Each row is a point on a landscape with many peaks, with its height.
From any point a climber takes the steepest step (rise divided by distance) to one of its 2 nearest points. It stops when none of these is higher. Distance is the straight distance between rows; heights are no part of it.
j865: [  1 -74  29   4  -8   2 -43 -33 -25 -24  33 -29 -47  47  55  -3  53 -41
  51  33]  height 213
j652: [ 39 -17 -18  10  12   2 -13  45  27 -12 -13  21  -9 -64 -58  30  -2 -16
 -15 -19]  height 444
j404: [  2   7 -38   3 -16  -5  14  60 -24  -1 -13   3 -10  45  28  14  10 -34
   3  -2]  height 284
j166: [-30 -36 -34  22 -34  40 -11  28   1 -17  32 -36 -51 -10  46  27  72 -15
  38  17]  height 39
j336: [ -4  -9  48   3  25 -25  -1 -84 -35  11  15  21  -8  68  20 -10   4 -22
  19  21]  height 199
j837: [ 14  35 -16   8 -62  18  22  29 -14  32 -35  19 -53   0   1  40  13  22
  14 -32]  height 436
j727: [ 29  -2 -12  13  66 -12 -27 -16  31 -14  32  -7  31 -43 -31   7 -28 -10
 -23   4]  height 191
j418: [-14  11 -25  14 -30  12  21  40  27 -20 -45 -10  -2 -28  26  32  -1  -4
 -10 -20]  height 408
j430: [-25  61 -14 -10 -27 -15  20  15   5  14 -63  32 -36  16  40 -10  13  67
  -3 -72]  height 309
j890: [ 19 -53  25   5   3  32  -2 -32 -26 -20  28  -1   4  25 -54  33   8 -72
  -6  46]  height 126
j511: [-33 -46  52 -19   4  17  -9 -75  28 -36  22  40  72  45 -51  -6   0 -42
  -2  18]  height 150
j559: [-13  12  29  17  66 -40  -1 -41 -44  23  30  -6  31  39  -8 -42 -37   1
 -18  16]  height 337
j142: [ 36  35 -24  -9 -19   4  24  25 -17  35 -44  11 -26  -5  -6  30 -28  33
   3 -26]  height 509
j213: [ 58 -19  24 -12  27  -1 -77 -32  -4 -20  52 -30  77 -46 -23  -1 -28  -9
 -41  18]  height 391
j907: [ -2 -54 -14  13  -9  30  17 -26 -20  -5  27 -13 -22  16 -17  33  27 -57
  10  49]  height 89
j32: [-53 -34  40  30  14 -24 -15 -57  -7   6  38   8  23  23 -31 -26  -9 -47
 -13  28]  height 325
j311: [-21 -51 -24 -27  35 -22  14 -50 -29  24   4 -34 -27  52  12 -11  12  15
  43  12]  height 214
j132: [ 16 -16  24 -27  13  -9  25 -43 -31  12   9 -19  41  14 -19  -5 -31 -23
 -12  16]  height 197
j284: [ -7  32 -28  10 -30 -12  26  31   0   4 -30   8 -45  15  64  -2  24  23
  22  -7]  height 372
j402: [ 28 -24  20  -9  15  15   5 -43 -29  18  23 -10  29  24 -46  27 -19 -48
  -1  32]  height 164
j448: [  6 -29 -28 -14  28   5  11  21   7 -11  21   6  12 -28 -59  33  -9 -16
 -14 -22]  height 371
j387: [-25  13  28 -20 -78  56 -41  71  54 -31  12   0 -69  12  72  -3  71  64
  69 -14]  height 499
j93: [ 60  12  12 -32  57 -26 -63  -9 -22  -1  72 -35  54 -45 -33 -18 -38  54
  -6  11]  height 495
j172: [-13 -38   0  27  -8 -28  -7 -50 -40  -6  19 -31 -34  37  34  12  25 -29
   2  13]  height 251
j832: [-28  22 -22 -10 -45  10  14  29  61   1 -56  55  -6  -6   1  -7   0  45
 -11 -45]  height 145
j78: [-44 -30  56 -14  -6  18 -13 -94   4   4  36  61  39  74 -27 -15  -1 -27
   9  14]  height 111
j315: [  4 -22   7  15 -12  15  11  57  17 -10 -42  24 -16 -54 -50  44   2 -14
  -9 -27]  height 515
j504: [ 12 -18 -33  15 -27  18  18  14   0  -8 -44 -19   4 -46   3  27 -28 -16
 -13   3]  height 484
j107: [-22 -47  12  22  -4 -10 -32 -35 -44  -3  53 -49 -44  35  55   7  59 -33
  25  22]  height 231
j146: [-16  -5  69  -7  22  -6 -34 -90  16 -18  33  76  56  57 -36 -28 -39  -2
  -2  -5]  height 79
j306: [ -1  52 -21  -6  57 -15  16   4 -51  37 -23 -12 -17  -5  -6 -52 -26  44
 -16 -16]  height 264
j613: [-12 -38  26  29 -10 -18 -15 -88 -16  -5  33  -7 -12  57  14  15  16 -53
   6  23]  height 225
j695: [ 57  -3  28   1  19 -17 -48  18 -10  -4  22 -26  75 -68 -14  -5 -33   4
 -32   9]  height 340
j811: [ -3  -2  49  -2  36 -13 -47 -72   4  17  59  37  52   0 -53 -43 -29 -20
 -19  36]  height 405
j345: [ 15  39 -15   8  64 -16  21   4 -32  37  -3 -15  33 -21  -8 -42 -44  36
 -32   1]  height 285
j292: [ 16  11 -29   3   4  -4  50   2  -8  35 -28 -20 -33   1  18  18 -21  35
   7 -16]  height 581
j956: [ -4  63 -24 -12  -8 -20  33  -1 -13  22 -53  -7 -30  17  50 -10  28  53
  14 -44]  height 338
j467: [ 34  24  33 -21  56 -40 -69 -61 -23  -5  40  -6  71  -1 -43 -67 -44  43
  -5  17]  height 505
j191: [-24 -39   6  26  20  11  -7 -24  -4 -18   2  -4  35 -13 -42 -15   6 -83
 -37  36]  height 242
j580: [ -2  37  16 -17 -76  17  -4  43  -7   9 -32  16 -68  29  88 -11  41  55
  55 -21]  height 516
j924: [-22  -3 -25  24 -45  37  28  47  31 -27 -33  -6 -28  -1  37  35  46  -5
   1  -7]  height 350
j737: [ 11  21   3   3  27 -20  42 -39 -51  17   0 -23  -8  39  30   5   4 -22
  16   7]  height 165
j889: [  6  88 -10  17 -18 -20  23  22 -10   1 -50  -7  -6 -13  11 -23 -48  48
  -9 -25]  height 229
j29: [-26 -76  45 -31  15   5  -2 -42 -19 -23  23   0  -5  58  -2  11  36 -57
  38  37]  height 155
j565: [ 12  -8 -27 -13 -16  16 -17  28 -13  10   3 -30 -63  28  91   5  49  36
  62 -11]  height 583
j859: [ 50   3  -1  -7   1  39 -35  59  47 -14 -18 -12  54 -73 -24  11 -44   4
 -19  -3]  height 489
j879: [ -50    2   53   -8 -101   52  -41   37   81  -45   -1   26  -64   41
   56   -3   66   51   47   -1]  height 437
j962: [ 14  16   9  10  72 -25 -19 -18 -33  22  25   3  27   4  -4 -48 -59  21
 -50  18]  height 313
j990: [ 62 -17  33 -21  48 -13 -70  -7  -3 -16  85 -23  87 -38 -16 -18 -31  44
 -17  38]  height 449
j842: [  0  -4 -22   1  -7  -2  28  51 -19 -16  -3  26 -23  -5  19  -2  11 -40
 -28   5]  height 322
j245: [ 57 -16  -9 -12  30  26  -9  43  22  -3 -27   0  37 -73 -33  29 -14 -27
 -17  -8]  height 412
j980: [  4   0 -24  10  12   2  28   4 -13  43   6  -6  -8  17 -22  27  -3  -4
  -6   4]  height 672
j20: [ -7  30  21   7 -50  20  49  56  34 -10 -22  49 -19 -34  -5   0   1  -1
 -16 -18]  height 261
j880: [ 41 -20  18  23  48  15 -67 -54  43 -36  30  23  59 -23 -51  12 -19 -37
 -28  40]  height 120
j161: [ 38  21 -21  20  47 -15  15  -5  20  15  28   8   3 -51 -29  -1 -27   9
 -42   2]  height 227
j51: [-49 -26   9  29  32  -9  12 -18 -14   1  26 -11  10   9 -35  -5  28 -70
  -8  29]  height 283
j878: [  5 -24  -9 -19  31 -30   8 -60 -50  36   1 -27 -14  23 -16 -40 -10  11
  14   2]  height 230
j205: [-31   2 -29  -4   3 -34  19  47  -5  14 -27  12 -22 -14   4 -13  -9   9
   4 -41]  height 208
j237: [ 17   3 -23  -4 -31  28   3  39  42  12 -43   0  32 -59 -20  26 -58   7
 -31 -11]  height 624
j608: [-52  31  47  -9 -96   5  22  19  56 -12 -30  47 -58  23  24 -22  36  50
  28 -13]  height 209
j60: [  1  33 -12 -19 -23  11  -2  41 -30  23 -23 -17 -78  34  96  -8  53  60
  55 -21]  height 551
j281: [-22  -9  33  -1  56 -27 -27 -54 -24  11  42  22  39  18 -32 -39 -13 -22
 -30  17]  height 365
j290: [  1  40  -8 -15 -10  -9  -2  49 -24  15 -22  -5  43 -10   5 -10 -25  17
 -42 -43]  height 207
j647: [-13 -45 -49  23 -24  31   1  -9 -12 -16  28 -39 -46   8  15  12  40 -39
  18  43]  height 62
j282: [-12 -26 -19  -2  45 -52  -5  -4  -5  16 -16  -6   3   1 -14 -29  -1 -36
  -8  -7]  height 266
j673: [ 39  16  21 -16  37 -12 -26  25 -11   6  28 -51  91 -34  -5   6 -37  29
 -40 -15]  height 301
j538: [ 11  37 -11   9  18  -5  31  30   9   2  18  -4  21 -64 -11   2 -27  22
 -35 -16]  height 268
j117: [-45  10  19  24 -69  44  31  47  59 -16 -50  20 -30  -7  17  34  41   9
   3 -32]  height 296
j309: [ -3 -17 -20   0 -16  28  -5  69 -21 -29 -15 -26 -21  41  49  29  51 -40
  27  12]  height 250
j423: [ 10 -20 -30  29  -3  43  15  48 -22 -26 -13   9 -39 -11 -13  37  25 -45
  -5   9]  height 382
j268: [-30  23 -23 -19 -29 -25  25  40  25 -14 -45  46 -18 -36 -12 -24 -14  22
  15 -50]  height 178
j280: [-46 -13 -49  22 -13  16   2  37  -1  20  12 -39 -46  23  36  26  49  -1
  52   8]  height 21
j412: [-43  39  49 -30 -70   3  24  -3  88  10 -43  78 -13  33 -23 -27   5  49
  -1  -4]  height 146
j852: [-54 -31 -37  20 -16 -11  21  17   5 -11   0 -31 -21  16  19  13  22   2
  29  -1]  height 6
j721: [ 23 -29  -1  37  56   5 -13 -33  29 -21  17  -2  26 -26 -46  29 -20 -40
 -16  28]  height 159
j639: [ -51   12   37   -9 -102   24   17   17   67  -36  -45   50  -27   17
   31   10   37   29    7  -16]  height 243
j562: [-27  21 -20  14 -60  24   7  44  40 -25 -14  13 -50  11  73  15  44  16
  33  -5]  height 393
j312: [  6 -27 -27   5  -4 -14   8 -13 -17 -29  -9 -27  10  23   6  28 -26 -38
 -35   4]  height 332
j259: [ 14  21  -3  -6  37 -39  13 -67 -29   3  16  -1   4  66  13  -2  10 -35
  22  23]  height 182
j734: [ 32   9  40 -23  46 -26 -72 -50   1   2  60  24  86 -16 -34 -56 -26  11
 -22  18]  height 461
j37: [ 31  64  -6  -2  59 -21 -10  19 -12  30   6 -19  31 -67  -1 -32 -37  69
  -8 -13]  height 258
j541: [ 14  -2  10 -23  17 -12  37 -13 -17  14  -4 -34  55 -20  -7  12 -39   1
  -9   1]  height 167
j937: [  7 -26 -10  -4  16   3   0   4 -42  31  33 -30 -57  37  62   7  38  12
  40   9]  height 626
j288: [  7 -10 -45  19 -15 -23   5 -25 -29 -29   8 -21 -21  12  25  23   7 -44
 -11   0]  height 287
j808: [-10  91  -6  -6 -18  -3  36  24  19   6 -55  32 -16  -1   9 -22 -18  73
 -11 -55]  height 271
j546: [-25  17  -8 -25 -82  54  -9  63  38 -25   9   1 -49   5  53  -5  72  34
  40 -14]  height 448
j367: [-39  27  13 -30 -78  26  10  17  78 -24 -55  70  -8   4 -22  -8   7  32
 -11 -15]  height 189
j606: [  6  46 -24  -6 -36  16  18  15  42   7 -43  11  25 -34  -8  12 -45  38
 -26  -8]  height 494
j824: [-18 -69  39  -7  13  13 -31 -62   5 -37  51   2 -26  42  37  -3  66 -44
  50  40]  height 188
j416: [ 11 -27 -17 -12  18  16  14   0 -30  59 -12   0 -20  11  -6   5  -4 -15
  24  19]  height 756
j305: [ 23   8 -13  -9  74 -18  -8 -43  25   6  44   8  55  -2 -40 -12 -39  -2
 -16  20]  height 162
j841: [-36  47  19  16 -73  -4  36  22  35  10 -29  38 -61  -2  23  -9  23  43
  23 -29]  height 180
j651: [ 16  -9 -31  16 -59  20  15  10 -17  18 -12  -8 -58 -26   7  47  21   0
   5 -14]  height 376
j724: [ 45  22  21 -30  69 -45 -40 -49 -39  17  29 -46  58 -24 -36 -43 -50  43
 -18   4]  height 550
j548: [ 19 -32 -23   6 -12  14  -5 -26   7 -17 -32 -37  22 -12 -23  27 -25 -37
 -31  -1]  height 396
j128: [-12 -25  -6  41  -6  16  29  39   9  -8 -14  15 -23 -29 -39  44  25 -49
  -1  -5]  height 441
j243: [  1  43   8   4  -5   5  42  62  18 -20  -5  14  -4 -54 -18  18 -35  -5
 -17 -15]  height 321
j372: [ 22  79  -5   2   7 -13   2  28   4  20 -23  -8  19 -48  -3 -27 -53  84
 -20 -26]  height 226
j379: [ -6 -52 -27 -30  45  -2  17  -9   7  -7   8  -7  19   7 -54  19  14 -45
   9   5]  height 314
j536: [ 12 -25 -24  -1  12  -9  30  11 -37  26  17   2 -58  21  26 -12  31 -20
  27  18]  height 674
j979: [ 32  42  -5  -9  -9   2 -28  45   1   9   0 -22  77 -25  -2  13 -51  36
 -42 -19]  height 254
j368: [ -5  -2 -23   7  27 -52   2  22  -5   6 -30 -14   7 -35 -27 -13 -21 -34
   6 -29]  height 241
j537: [-11 -48  42  -3  15  25 -25 -45  16 -41  17  16  53  17 -45 -26 -13 -57
 -25  32]  height 194
j409: [ -1  18 -22  -5  21 -36  20 -24 -61  46 -28 -38 -18  11  -5 -41  -8  29
   8  -5]  height 246

Where does a climber stop that starts at each point below?
j78: j724
j166: j132
j580: j416
j673: j724
j146: j724
j372: j724
